Points, in no order, along strands that fork and pass close to each other.
Two points are linked if the straight distance between their rows is under 118. Some points are linked to none.
K_27: [ -7  14 -14  16 -11 -22  22  14  -2  40  -8 -60   6  18 -15 -48 -17 -23
 -13  36 -21 -14  24   0  32 -16  -2   9  52  32  42  50   1  -5  43  19
  32 -23]
K_854: [-10 -22 -11  39 -10 -14   6 -11  -2  11 -21  23 -50  58 -23  36 -17   7
  51  33  41   0  -4 -47 -11 -18 -74  49 -23 -14 -73 -50   9  36  33  22
  14 -20]
K_867: [  5  -7  28   0 -18  -4   8 -17 -52  -2   1  -9  17 -61   6  42 -11  30
 -27  -7  -2  31 -35 -36 -44  28  87 -45 -19  -2   0  10  74 -15 -33 -25
  -9  46]
K_107: [  0  12 -34 -33  52 -29  31  64  -1 -21 -19 -18  -5  58   3 -60 -20  -4
   9  26 -77 -23   4 -16   5 -11  32  -5  23 -23   5  24  28  12   9  17
  68  -2]
K_595: [-26  20   4  26 -25 -18  11   9   7  38   1 -73  -5 -19 -37 -37 -21  10
 -19   9   6 -18   7   5  -5  24  67 -15  38  12  40  41  39  13  31 -49
  30  23]
K_470: [ 13 -11  -9  14  -3 -26   4 -24  26  43 -16  24 -15   9 -16  37  24 -34
  14   6  14  -6  65  -3  21 -40 -58  60  -3  22   7 -24 -64 -20   6  53
   8 -28]
K_872: [ -1  19  19 -23   4  45  -6 -20  39 -24   6   2  73  -1   4 -29  43 -29
 -38   8 -12   0  23  61  47 -37  28 -16   0   1  49  42 -17 -46 -10  23
 -23  45]
K_656: [  5 -25  -8 -50  75  -4  11  47 -22 -26   7  17 -37 -54  10  25  13   6
   1 -23 -43 -16  -2  19  22  22 -32   8 -37   9  39 -33 -72   4 -44  17
  -4 -60]
K_732: [  2 -22  19  34 -55 -25 -25 -43 -29  50  14  -5 -21 -31 -30   4 -23  35
 -12  19  60  -2 -21 -60 -54  25  19 -13   1   8 -24  -8  55  16  37 -24
  -2  16]
K_919: [ -5  23 -33   7   4 -15  -6   8  33  25 -14  14  -2  35 -19  14  35 -43
  27   5  -8 -20  71   7  37 -39 -81  35   1  30  18   8 -49 -26 -23  57
  11 -43]
K_44: [ 16   3 -21   3 -16 -30 -20 -27  14  66  25   0 -19   9 -10 -41  28  21
  -5  16  18 -29   8 -16 -23  11 -11  10  -2  19  -1 -11 -14  -4  11   0
   3 -36]
K_802: [-16   5  40  16 -15  19  14   4  19 -39 -60  23  14  37   6  56 -23 -42
  18 -43   4  44  37  21  26 -27  16  16  -1 -29 -30  -5  -8   7   8   6
  -8  63]
K_396: [ 11  33  12 -14   0  -8  -4   4  11  10  15 -17 -13  -9 -10 -53  66   4
 -46  -8  -2 -10  43  29   3   3  48 -26  21   5  38  38 -23 -20   4 -21
  -3 -19]
K_57: [-13  23 -31  -8   7 -17 -23  28  16  35  -2  10 -43  33 -24 -25  52   8
  18   7   8 -48  48  -8 -30  10 -47  24 -14 -21   7 -16 -44   4 -24   4
  25 -90]
K_925: [-28 -20  18  22 -20   9  10  -8 -25 -29  11 -20 -10 -26 -15  45 -40 -32
  11 -24  39  42 -16  26  -5  11 -40  10   6   0 -16 -12 -44  22  -1 -17
 -22 -16]
K_221: [ 13  17  12 -26  45  -3   4  37  19 -32 -15  27  -6  35   2 -41  45  -3
  -1  -7 -41  -6  36  26  11 -17  54 -34   8 -27   5  28   6 -23   0 -17
  23  18]
K_26: [-10  -2   6  47 -70  17 -77 -42  32  23   7  -4   1  14  -2  -6   6   9
  -7  34  82 -18 -31 -21 -17  12 -22  26  18  18 -32 -17  39  30   6 -34
 -27  28]
K_68: [-19  -6  17 -15  27  23  -2  34  17 -47 -43  35 -22  30   9  52   8 -28
  49 -48 -11  29  31  28   5 -11 -30  -5 -29 -27 -40 -25 -30  11 -18 -17
 -21  -1]
K_822: [-10  -5   5 -28  50  26 -20  48  12 -40 -19  42 -40  14   6  21  45  -3
  38 -42 -17  -7  33  29  -3   7 -28 -14 -36 -37 -18 -23 -39   5 -33 -31
 -13 -41]
K_813: [ 22 -32  32 -26  62  17  33  37 -29 -19 -22  32 -34 -13  48  26  11  19
   2 -30 -57  42  15 -25  -7  14  49 -15 -34 -24 -52 -34   6  -7  10   0
  -8  48]
K_832: [ -8   5  14 -23   9  32 -14   1  58 -53 -34  55  30  25  11  25  22 -43
  12 -37 -10  11  46  59  42 -50 -18 -13 -15  -6  14   4 -31 -22 -21   4
 -33  28]
K_660: [ 39 -24  54 -24  14  11  -4 -27   8   6 -37  33 -20 -64  24  32  58   3
 -39 -30 -16  20  51   2   3  -5  41  -9  -1 -22  23 -17 -44 -28  12  12
 -27  15]
K_199: [ 10 -13 -15 -31  40 -30  19  38 -60   3  29   2 -47 -62   3   2   5  38
 -15  -4 -32  -4 -22 -26 -37  52 -10 -16 -29  14  13 -23 -31  15 -46  10
   4 -82]
K_663: [ 31 -10  22 -37  54   4  13  11  14 -38  -8  44  -1 -19  21 -12  52   5
 -19 -15 -45   2  19  29  20 -11  49 -37  -7 -13  22   4 -20 -33  -7  -6
 -16  20]
K_425: [-11  -2 -13 -52  68  12  19  65 -12 -61   7   7  -2  -8   0 -12  -6 -14
  10 -19 -42 -14  -7  36  22  16 -41  -4 -30 -14  23  -7 -64  14 -51   8
   1 -69]
K_684: [ -7  -6  11 -24  39  -6  44  41 -37 -55   9 -30  17 -15  -5  -4 -62 -31
   4  -3 -22  27 -31  19  19  18  -6  -7   0   0   5  15 -31  10  -2  -5
   9 -20]
K_811: [  1   6 -45 -15   4 -50  27  13  -5  23  25 -49   2  -8  -8 -70  -7  21
 -12  29 -52 -26 -27 -14  -5   7  53 -31  16  27  33  36  41   3  13  -3
  35   3]
K_154: [  1  19 -56 -12  -2 -14 -26   8  18  47  39 -10 -25  16 -13 -45  49  23
   1   5  10 -59  15  -3 -22  14 -43  17 -13   7  18  -9 -33   6 -21   0
   2 -82]
K_50: [  1  28 -14  -8  18   2   3  21  28  -8 -14   8  22  37  -7 -18  34 -44
   5  -2 -25  -8  66  35  49 -39 -42   5  11  23  32  37 -41 -34 -17  32
   1 -31]
K_477: [-35  26 -26   0  17   6  10  57  10 -27 -25 -32  16  67 -20 -28 -59 -21
  49   7 -25 -27 -17   5  12   9  -6  -3  15 -23  -7  21  38  22   5 -35
  44  -8]
K_169: [  3  18  -5 -21  32  33 -16   9  38 -26  20  36  12   4  -1 -24  61 -16
 -21 -25  -6 -24  45  64  38 -30 -14 -25 -14   6  42  19 -43 -32 -28 -13
 -31 -22]
K_406: [  2  -2  35   3 -26  30  -3 -39  10 -21 -19  -4  50 -31   9  27 -12 -32
 -32 -20  12  27   0  38  20 -23  19   5  22 -16  25   7 -31 -12  -2  23
 -22  46]
K_525: [-25  12   7  30 -25  14   7  -9  23  11  -5 -44  56  12 -27  -8 -55 -20
  -6  23  15  -9 -13  27  35  -6  32  14  39  10  35  37  36  -2  28  -4
  17  57]
K_59: [ 21 -33   4  36 -43  11 -11 -60  17  20  -7  39  19   7  17  41 -19  -2
   3  12  37  15 -19  -7  16 -34 -30  47  10   6 -25 -25   4   4  25  47
 -15  46]
K_255: [ -3 -20 -22 -11  42 -13  42  60 -53   0 -10   9 -63  24  17  -5 -39  32
  19  18 -44  22  -3 -46 -34  17 -13  23 -12 -28 -41 -30   8  37  23  44
  59 -36]
K_152: [-16 -10  14   3  15   4  28  17 -41 -41  18 -27  13 -21  -4  13 -69 -10
  12  -9   7  27 -51   8   3  25   8 -12   2  -1 -10  12   9   8   2 -25
   8  10]
K_358: [ 13 -24  31  10 -12 -14   7 -35  17  20 -37  26 -28 -14 -10  57  18 -32
   2 -17  27  26  62   1   2 -26 -28  47  -5  -4  -7 -38 -68  -5  15  24
 -15  -5]
K_489: [-15  27 -47  15 -27   4 -29  -8  31  38  30 -40  16  30   4 -62   9  22
   4  24   4 -50 -36   2   6   2   0  -8  13  33   8  19  50  19   8 -35
  -7  -3]
K_418: [ 10  -9 -13  22 -47 -36 -30 -42 -17  42  34  -6 -27 -29 -21 -23  -7  44
  -6  24  53 -21 -38 -65 -57  25  -7 -17 -17  28 -19 -10  55  26  16 -33
  -9 -25]
K_709: [-24  33 -24  -2   7  -1  15  37  14 -28  -9 -27  38  43 -23 -26  -6 -63
   8  -3 -16 -10  39  32  44 -20 -58   3  13  14  31  48 -40 -11 -13  19
   4 -48]
K_986: [  2   0  34  35 -42 -21  -4 -33  -8  51 -13 -17 -22 -10 -25  -3   0  -6
 -18   6  38  11  28 -15 -17  11  19  12  33  -5  -1   3 -19  -3  44  -7
   8  -2]
K_404: [ 46 -43  23   7  -3 -17  14 -52 -24  40   5  45 -27 -40  16  38  -7  36
  -6   5  26  18   0 -53 -30  -1  -3  20 -29   8 -27 -46  -4 -12  29  28
 -10  13]
K_848: [  9   4  -3  20  -6 -20  39   4  -6  17 -24 -29  13  27  -3 -16 -28 -31
  -4  23 -18  10  26  -1  46 -30  -1  25  45  17  19  35  -5 -15  42  38
  29   3]
K_82: [ 39 -25 -27 -28  69 -29  54  30 -25 -10   3  23 -15   9  44 -12 -20  24
  -1  14 -70   6  -6 -23  13 -13   4  20  -2   3  -8 -17 -12  -3   7  58
  33  -7]
K_430: [-28  40 -36 -12  16   1  11  64  10 -31 -40  -3 -10  81  -8 -24 -18 -14
  45   2 -41 -23  13  -7   0  -3 -32  -3  15 -40  -9   9  12  11 -14   0
  46 -39]
K_172: [ -1 -30  20  36 -37   7  10 -36   0  -2 -22  32  -9  12   5  64 -33 -12
  16 -11  36  41   1  -6   5 -25 -27  44  -3  -5 -44 -36 -13  19  30  27
 -12  39]
K_722: [-10  12 -70 -21  13 -22  17  33  -2  16  23 -40   8  24   2 -80  -9  16
   0  27 -51 -48 -24  -6  -4   9   1 -18  10   5  28  29  18  17   1  10
  29 -46]
K_316: [ 25 -24   0 -36  34  15   1 -15 -13 -36  18  28  25 -62  42  45  -3  19
  -9 -14 -21   9 -60   6   9  13 -11 -25 -40  33  14 -35   0 -22 -55 -14
 -62   0]
K_411: [-23 -27  33  24 -17  10 -32   1 -19  10   4  -4 -39  -8 -13  30  14  -2
  24 -16  56   8  10 -28 -47  38 -19   3 -21 -27 -69 -29  -7  19   2 -44
 -25 -19]
K_86: [-21  19  14  39 -59  20 -20 -37  27  34 -26 -12  29  29 -18   9  -6 -39
 -15   9  25  14  29  27  29 -24 -10  30  42  14   8  13 -10 -13  20  21
   0  34]
K_541: [ 33 -33   6  -2  46   3  39  22 -36   8   0  37 -44   2  51  23  -6  41
  16 -10 -39  34   2 -48 -19   8  18  13 -39 -14 -67 -45  13   5  25  20
  12  27]
K_876: [ 26 -16  26 -20  47 -17  26  37 -24  -8 -19  20 -36   8  27  -7  25  18
   3 -17 -54  24  36 -29 -16  12  79 -17  -1 -35 -41  -2  18  -5  18  -1
  26  41]
K_758: [-12 -18 -12  44 -44 -16 -28 -20   7  49  -4  -8 -43  35 -40 -21 -23  23
  30  51  48 -43 -27 -47 -25   4 -42  13   6   8 -34 -25  48  45  60 -17
  14 -24]
K_65: [ 16  10 -20  11 -57 -12 -38 -65  19  60  31  -5  19 -15  14 -34  24  45
 -26  34  22 -18 -38 -23 -18  -2  34  -9   3  38   9   3  62  -9   1   0
 -16  36]
K_685: [-23  -4   5  13   5   7  17  15 -34 -35  30 -35  24 -23 -12  14 -86  16
  20   5  23  10 -74  -5  -5  29  16 -20   2  13  -3  19  64  19   5 -40
  14  27]
K_892: [  8  20 -37  -8 -25 -37  18 -31  -1  46  39 -50  17 -27 -10 -62  24  27
 -44  25 -23 -17 -15  -5  -4   5  48 -28  14  47  48  37  29 -19   7   1
   6   9]
K_757: [ 16 -18  28  -1  -3  12   3 -19 -35 -12   1  17  14 -40  42  47 -17  32
  -3  -5   0  33 -48 -32 -24  13  56 -23 -26  -7 -28 -10  58 -12 -16  -3
 -21  64]
K_513: [  2  11  33 -36  27   6  33  19  14 -67  12 -19  71  -9 -17 -18 -24 -44
 -18  10 -22   4 -20  32  42  -3  47 -13  -7 -20  32  40 -12 -21   2 -15
   7  46]
K_206: [ -3   3   3 -18  22  -6  33   8   1 -48  33 -30  71 -12 -12 -18 -43 -15
  -9  20 -19  -7 -54  10  24  11  47 -17  -6   2  27  33  26 -18  -4 -20
  11  48]
K_137: [  0 -14  -5 -27  45 -39  36  47 -60 -19  12 -29 -29 -28  -5 -21 -22  29
  -1   1 -57  21 -23 -39 -36  42  70 -42  -3  -2 -21  13  47  14  -6 -12
  41   9]
K_804: [ 17 -13   2  -3 -13  29 -33 -46  45  15   4  37  46  -4  34  15  34  -4
  -8  -6   9  -5   3  35  23 -32 -14  16   1   9  14  -9 -18 -27 -18  29
 -44  39]
K_542: [-21  22  17  35 -60  12 -28 -35   0  33  15 -43  19 -40 -27   0 -12  22
 -45  -1  47  -2 -20  -7 -29  28  59  -8  31   3  31  21  43   5   3 -36
  -2  47]
K_850: [ 29 -22  -1 -29  29  20 -26 -21  40  -9   8  52  21 -24  42  18  47  12
  -3 -25 -12 -17  -1  38  24 -18  -5  -5 -25   3  25 -18 -28 -32 -30   2
 -50  18]
K_177: [  9 -22 -12  17 -18 -22 -41 -36  -6  18  28   6 -30 -14  -6 -12  11  34
  26  37  71 -31 -37 -63 -51  26 -49  11 -26  14 -50 -39  39  37   7 -24
 -11 -44]
K_23: [ 23 -12 -10  16 -41  -5 -14 -61  -9  24  29  10  38 -30  24   8 -16  32
 -18  27  24   0 -62 -19  -5 -15  18  -5  10  28  14   1  58 -17  -2  21
 -20  40]
K_958: [-18  52 -28 -29  36   9   7  70  23 -51 -26  13  10  76 -17 -43   3 -28
  26   1 -49 -27  35  14  21 -18 -20 -25   6 -32   9  30   2 -10 -24  -6
  41 -33]
K_682: [ -2  17  38 -27   6  33   9 -11  31 -52   7 -11  77 -17  -6 -14   9 -31
 -41   3  -7   2 -11  47  34 -13  56 -23  -7 -21  47  38  -6 -35 -11  -2
 -11  67]
K_621: [ -8  11  57   8 -31  22   2 -22   9 -31 -48 -12  25 -21  -8  35  -2 -50
 -27 -30  17  42  47  39  24 -27  27  14  35 -22  19  15 -38  -2  15  15
  -9  32]
K_391: [ 30 -31  22   5 -10 -10  -4 -35 -37  19  14  32 -15 -43  29  41 -12  40
   0   2  20  24 -32 -52 -38  15  13  -7 -27   8 -39 -28  37  -7   6   4
 -21  17]
K_568: [-20  43  19  15 -39  27 -15 -24  31  24 -27 -16  39  33 -16  -9  32 -45
 -25  10  10  16  65  39  47 -37 -14  13  40  28  28  36 -18 -32   8  26
   1  24]
K_290: [-11  16 -29 -24  32  25 -24  47  21 -30 -14  32 -28  47   3   3  42   5
  50 -23 -15 -31  22  17 -14   1 -45   2 -23 -46 -18 -20 -19   9 -47 -17
   7 -61]
K_171: [ 23  -9  -9  10  -9 -18 -15 -35  20  56  15  15  -8   0  -9  -4  31  -5
  -2  10  28 -18  29  -1  -1 -13 -37  36   2  19   5 -20 -49 -19   4  22
  -4 -30]
K_10: [ 19 -21 -16  39 -28 -21   3 -40   7  62  -3  24 -15  39 -10  -3 -19   9
  13  41  24 -12  -3 -32  11 -24 -36  37  11  18 -22 -21  15   0  55  41
  13   1]
K_277: [ 22  -1   6   8 -49  13 -17 -62 -22   1  18   0  50 -60  20  37 -10  26
 -56   8  24  15 -61 -18 -28  -8  33 -22  -3  13  30   1  45 -21 -38   9
 -30  35]
K_548: [ 16 -45   5 -18  37 -14 -24 -22  13  28  -1  40 -46 -34   3  63  27   5
  32 -15  22 -22  28 -17  -7 -10 -48  56 -59   6  -7 -74 -61  -6  -7  12
 -17 -18]
K_746: [ 22 -17  -9 -41  71 -29  37  59 -36 -19  -7  10 -33 -11  25 -19  -7  10
  -8   5 -63   2   6 -13   0   8   1   9   3  -6   3  -7 -36   9 -15  45
  37 -47]
K_456: [-15   1  -6 -26  29  18  -5  24  49 -58 -30  45   3  26   0  41  19 -45
  41 -45 -13   7  44  51  34 -38 -51  -5 -30   1   1 -16 -45  -1 -35   3
 -28 -10]
K_831: [-26  -4  -9 -15  41  -2  38  78 -42 -18 -35   4 -68  23   6  19 -25   4
  28   3 -35  30  20 -25 -29  16 -38  37 -17 -37 -42 -33 -28  33   2  42
  49 -55]
K_278: [-23   9 -28  15   1  22 -22  20   7 -38  -5 -13  -2  48   7   4 -21  -8
  61   1  19 -14 -40   6  -1  11 -54  16   1 -21 -43 -13  23  37 -15 -34
   1 -36]
K_983: [ 23 -28  21 -44  47  23   2  -6  21 -36 -13  49  12 -38  37  29  28   6
 -11 -31 -38  12   2  29  27  -7  18 -28 -25  -8  26 -20 -29 -29 -21  -1
 -46  28]
K_149: [  6 -28  52  17 -50  30 -46 -58  12  17 -21  23   5 -33  13  50  13  -2
 -25 -20  47  25  10  -8 -26  -4   9  16  -3 -30 -17 -32 -23   0  -2   8
 -38  49]
K_41: [  2  24 -44  -9  -5  -4 -40   6  21  13  22  -9 -19  30   9 -57  45  39
  27   0   3 -48 -16 -13 -32  25  -1 -15  -9 -13 -22  -5  32  28 -17 -44
  -4 -43]
K_151: [  5  10 -16 -13  -3 -10  23 -17  -1 -29  40 -30  73 -28  -1 -16 -20  11
 -26  24 -12 -18 -75   0   1   7  60 -29 -12  24  37  28  64 -28 -25 -12
  -6  54]
K_970: [-23  -3  27  46 -38   4  22 -12   6 -17 -48  15 -11  36 -14  73 -36 -40
  24 -26  25  50  33   0  11 -23 -19  34   6 -12 -46 -19 -15  25  24  15
  -1  38]
K_387: [-20   1  24  58 -72  21 -29 -44  18  27 -37  -3  12  27 -31  37 -27 -28
  -9   6  51  19  12   6  11 -18  -5  36  38  -6 -15  -6   1  13  33  11
   0  52]
K_30: [-19  15  -9   4  15 -23  21  53  -4  -3 -49  12 -60  51  -9  22   3 -12
  32  -2 -17   3  51 -30 -21  -3 -45  29  -4 -41 -28 -14 -34  14  -6  24
  43 -56]
K_928: [ 13 -14  22  12 -59  45 -59 -68  31  13  -6  22  39 -28  27  30  17  -1
 -33  -6  41  12 -14  15  -6 -21  -6  18   8  -7   6 -25 -19  -5 -24  27
 -46  55]
K_388: [ 36 -30  -9   4  34 -12  46   1 -25   3   4  34 -16   6  43  20 -32  26
  11   0 -28  28 -15 -28   8 -17   4  23 -11   1 -35 -29   4   0  28  36
  16  25]
K_218: [-28  15 -19  14 -11   8  13   6  18 -18  -6 -23  60  41 -18  -9 -33 -66
  13  -1  -5  -1  15  34  50 -24 -50  12  17  22  16  38 -20  -8   1  18
 -11  -1]
K_81: [-13   8 -15 -27  38  -2  25  54 -31 -45  20 -25   1  -4  -2 -26 -28  -6
   0 -12 -26  -6 -30  17   0  33 -22 -15  -6 -15  13  10 -39  17 -29 -10
   8 -60]
K_336: [  1 -18  51   3 -24  12   9 -30   7 -17 -47  -1  -7 -42  -3  60   6 -44
 -15 -38  17  50  51  25  13 -23  -5  23  15 -12   4 -17 -68   7  18  19
 -22   5]
K_733: [-25  18 -57  17 -25  -8   0  15   8  49  20 -57  -4  29 -15 -64 -19   9
   4  28 -11 -51 -20  -1  -2   6 -20 -13  21  20  24  24  25  27  24 -16
  14 -43]
K_664: [ -1  26   9 -26  23  40   2   8  30 -46  30   2  48  -1 -10 -42  43 -34
 -45 -12  -2 -14  20  64  49 -23   3 -30 -12   7  50  42 -37 -33 -19 -14
 -39   3]
K_799: [-13  41  -4 -21  35  17  -4  48  28 -49  -3  16  13  55 -16 -49  27 -23
   8 -10 -22 -21  29  40  22 -16   9 -37  -2 -22  14  38  -7 -18 -17 -33
  14 -14]
K_143: [  6   1  35 -21  21  22  12   9  36 -51 -56  51  14  25  22  33  14 -33
   7 -39 -26  30  50  34  35 -44  18  -8 -14 -25  -5  -2 -24 -16   4   8
 -18  50]
K_492: [ 25 -21  17 -32  44 -36  17  34 -56  10   7   6 -58 -60   7   4  27  27
 -20 -14 -36  11  14 -31 -33  43  25 -25 -19   3  -3 -16 -33   2 -24   3
   1 -51]
K_516: [-13  51 -16   1  -8   1 -35  21  38  33 -12  17 -37  62 -26 -39  67   4
  14  -2   8 -35  61   2 -19  -1 -28  -9   1 -16  -1   1 -18  -8 -13 -22
  18 -55]
K_192: [-21  10 -10 -16  22 -34   2  51  -2  19 -33  10 -67  20 -22   3  34  -3
  15   9  -4 -25  59 -29 -39  10 -46  41 -10 -39  -2 -19 -56  12 -15  30
  44 -90]
K_449: [ 12 -14 -21   0  16   7 -14  -1 -26 -36  37   9 -14 -22  39  19 -20  31
  45  15  24   3 -76 -25 -19  23 -50  -2 -27  14 -47 -25  44  30 -25 -18
 -16 -33]
K_98: [-12 -22  30  32 -33  27  -4 -28 -28 -24   3  -4  21 -33   5  56 -67   8
   1  -7  43  38 -50  -1  -5   5  12   4   9 -11 -14   0  39  14  14   4
  -7  61]
K_345: [-29  20  -6  38 -58  -1 -17 -22  14  63  16 -57  -3 -11 -38 -28 -23  18
 -26  17  30 -28 -17   0 -11  21  38  -8  34  27  31  25  50  21  33 -43
   7  28]
K_717: [-23   7  -9  24 -22  17   5 -10  12 -13  12 -33  61  19 -16  -9 -50 -40
   2   8  16  -3 -24  35  40 -10 -13  11  28  16  21  33   6  -2  13  -4
  -5  28]
K_228: [ 19 -28   6 -63  98 -15  25  72 -37 -30  -8  20 -52 -53  24   5  16  15
 -10  -7 -78   4   9  -5  12  22  -1   6 -20   4  27 -32 -51  11 -35  37
  13 -51]
K_692: [-17  34 -39  -5  14  23 -28  28  43 -25  -2  23   3  57  -6  -5  39 -18
  44 -20  -1 -36  26  32  14 -20 -66   4 -11 -11  -5  -1 -19  -4 -47 -13
  -9 -48]
K_35: [-11  45 -21   1 -16  21 -44  -4  49  37  13   8  -3  58  -3 -46  62   6
   0   2  19 -33  29  25   6 -11 -23  -7   5  12   1  10   3 -14 -11 -25
 -11 -18]
K_205: [-11 -20  29  11 -26  31   7 -32  -5 -38 -13  -2  44 -32  10  55 -55 -27
  -6 -24  23  46 -29  27  15 -14   2  12  11 -10   0  -8 -14  13   6  20
 -20  51]
K_694: [-11  38 -53 -11   0   7 -27  24  34   5  11 -25   9  56   1 -75  28  24
  29   7 -24 -55 -19   6  -3   8  13 -22   4  -9  -4  18  56  21  -7 -43
  12 -12]
K_212: [ 19 -32 -16 -10  34   6   3  -4 -20 -17  24  27 -19 -29  39  38 -22  25
  37   1   3  12 -54 -10  -5   8 -49  12 -34  17 -33 -44   2   9 -16  12
 -19 -24]
K_372: [ 18 -22  63  -1 -22  24 -19 -51  -9  15 -32  15  -1 -73  16  48  26   2
 -46 -31  17  32  25 -15 -26  10  42 -12   0 -36   5 -21 -29 -18   4  10
 -30  34]
K_262: [-13   3  19  26 -43  14  -7 -24 -11  -5  15 -34   8 -32 -20  19 -11 -26
 -35 -25  49  17  -2  26  -8  14 -15   6  32   0  16   7 -42   5  -4 -29
 -26  -7]
K_384: [ -6  35 -31  -7  14  31 -39   7  48  -3  25  28   3  41  -4 -29  66  -5
   4 -18  14 -38  29  47  16 -18 -42  -4 -10   9  14  12 -22 -19 -36 -19
 -26 -35]
K_88: [ -5  -6  49  50 -53  -3  -1 -38  -4  37 -42  -1 -18   9 -27  34 -16 -23
 -13   1  45  29  39 -19  -6  -8  11  37  29 -20 -21 -10 -13   5  54  13
  13  35]
K_575: [  6 -19 -14 -19  46 -31  43  56 -68  -4   4 -12 -58  -8  14 -21 -42  38
   2  13 -59  32 -12 -55 -36  29  29  -7  -3 -12 -35  -9  27  31  23  28
  58 -12]
K_991: [-19  29  -3  11 -10 -14  19  21  11  22  -1 -79  15   6 -31 -53 -17 -18
 -20  25 -11 -20  13  15  23   3  42  -6  47  21  51  54  19  -3  35 -23
  28   4]
K_702: [  5  17 -12   5 -49  17 -41 -58  32  68  27 -13  38  10  15 -40  40  26
 -32  35  19 -14 -13  11   8 -12  19   5  17  35  20   6  28 -22   5  20
 -16  43]
K_683: [  6  12 -35  -5 -17 -30 -41 -10  14  29  17  -5 -19  10  10 -56  35  51
  23   6  -5 -37 -25 -40 -42  28  32 -22 -17   0 -35   0  63  30   0 -41
   5  -6]
K_774: [ -5  -3   2  14 -26 -23  11  -9 -54   9  26 -22  -1 -51 -14  18 -35  35
 -14   1  14  17 -43 -37 -40  34  50 -40  -3  18   3  20  72   6  -4 -41
   5   8]
K_593: [-15 -18   5  30 -26  13  -8  -9 -34 -25  31 -11   1 -23   0  34 -65  20
  24  11  54  16 -75 -15  -7  19 -22  -7   9  12 -21   3  70  32  17 -27
  -2  23]
K_248: [  5  27  -3  -3 -40   4  -4 -49  15  57  25 -39  35 -18   3 -48  48  18
 -52  29  -4  -6   7  21  11  -6  49 -14  24  32  46  31  17 -35  12  15
   3  35]
K_880: [ -5 -20  12  28 -32 -26  13 -11 -56  27  25 -17 -32 -40 -29  17 -48  31
   0   8  32  17 -29 -44 -40  31  16 -26   7   7 -12   8  47  17  38 -23
  20   0]
K_444: [ -1  42  10  -6   2  11   4   8  27   3 -21 -12  31  40 -11 -37  38 -38
 -16  11 -18   2  65  38  55 -41  -4  -3  31  22  35  53 -15 -41   9  22
   9   2]
K_533: [ 13 -17 -20  -5  21  -5  11  -4   6  -6  10  13  18  12  19   8  -8 -15
  20  -5 -12  -4  -7  22  25 -12 -31  14   1   8   3  -4 -30 -12  -9  23
 -10 -17]
K_194: [-23  27  20  32 -56  28 -19 -32   6  16  17 -51  31 -26 -24  -5 -10 -15
 -54  -8  46   5   0  31   0  12  27   4  45   3  39  25  -5  -2   5 -25
  -9  35]
K_446: [  6  25  -5  -2 -35   4  -8 -39  -1 -11  34 -28  53 -37   7  -5  15  25
 -53   3  13  -9 -53   2 -20   9  61 -33  -7  20  42  24  55 -24 -45 -23
 -32  47]
K_103: [ 18 -34   0 -17  41  -4 -10   3 -14   8  12  31 -42 -32  23  43  13  23
  33 -13   3  -1 -12 -19 -21  17 -38  18 -44   1 -28 -53 -33   1 -16   2
 -16 -33]
K_132: [ 18  -2 -13  36 -26 -21  20 -29   9  68 -17   6   1  37  -3 -11 -16 -10
  -5  36  -5  -3  27 -19  32 -33 -13  36  33  26   0   6   2 -17  58  53
  26  12]
K_783: [  8  -4   4 -31  32 -33  37  30 -69 -26  15 -20  -7 -51  -6  -2  -5  23
 -21  -3 -52  28 -37 -29 -36  43  69 -62 -24  17   0   9  41  -2 -38 -30
   8  -2]
K_988: [ 24 -13  11 -37  36 -32  13  25 -50  -2  11   9 -36 -56   5  -9  42  33
 -21 -18 -52  15   1 -30 -40  43  61 -61 -26   1 -12  -4   8  -3 -37 -24
  -9 -20]
K_314: [-13 -26  23  39 -21  -7  20   2 -47  14   8 -14 -40 -11 -24  29 -58   9
  15   5  37  32 -20 -26 -19  23  -7   3  16 -11 -30  -5  22  24  56 -10
  24   8]
K_354: [ -6   2 -37   3  10   1  -5  18 -15 -25  24 -20  -1  16  18 -20 -34  25
  45  12   3 -22 -67 -13 -16  24 -24 -10  -1  -5 -29  -4  46  35  -8 -28
   8 -32]
K_776: [-25  -8  -8  31 -27   7 -18  -6  12 -18   3  -7   2  26  -9  27 -12 -24
  29 -11  39   5 -17  20  -1   0 -54  19  10  -1 -29 -12 -21  24  -9 -24
 -24 -19]
K_400: [-19  22   3 -21  37  -2  28  55   1 -57  -8 -24  31  38 -19 -21 -53 -42
  21  -2 -23   3 -11  21  30   7   7  -6   2 -20   2  29  -6   8   3 -27
  30  -1]
K_93: [ 34 -40   9  32 -16 -26  11 -51 -13  49   7  39 -28   4  -5  14 -22  30
   8  29  43   2 -11 -54 -15 -12 -26  32 -10   8 -36 -39  11   2  56  40
   6   8]
K_108: [ 20   9   5 -12  -6 -11 -23 -19  -2  12  21  17  -2 -26  15 -13  54  35
 -20 -20   1  -7  -9  -8 -38  23  54 -41 -18  -4  -5   2  20 -14 -27 -36
 -35  10]

Follow the links from the first point to the second, and from the first to the third. Name the last point that the two ways share.
K_988 / K_152 / K_384 -> K_57
K_387 / K_57 / K_152 -> K_470
K_811 / K_192 / K_832 -> K_384
K_98 / K_387 / K_218 -> K_50
K_516 / K_970 / K_206 -> K_384

A fork is a point with three links, a tip a point with one. Leave the first point through the second and follow the links. Name the first fork or tip that comes.
K_192 / K_30 -> K_199
K_867 / K_757 -> K_548
K_199 / K_492 -> K_57
K_660 / K_372 -> K_684
K_248 / K_702 -> K_384
K_958 / K_799 -> K_660
K_384 / K_169 -> K_683
K_684 / K_152 -> K_470

A fork is a point with three links. Follow the links from the first point to the second and name the forks in between, in order.
K_444 / K_802 -> K_50, K_470, K_57, K_384
K_372 / K_81 -> K_684
K_991 / K_177 -> K_880
K_685 / K_68 -> K_470, K_57, K_384
K_255 / K_81 -> K_57, K_470, K_684
K_746 / K_88 -> K_684, K_470, K_50
K_406 / K_831 -> K_470, K_57
K_717 / K_82 -> K_50, K_470, K_684
K_850 / K_57 -> K_684, K_470
K_456 / K_358 -> K_384, K_57, K_470
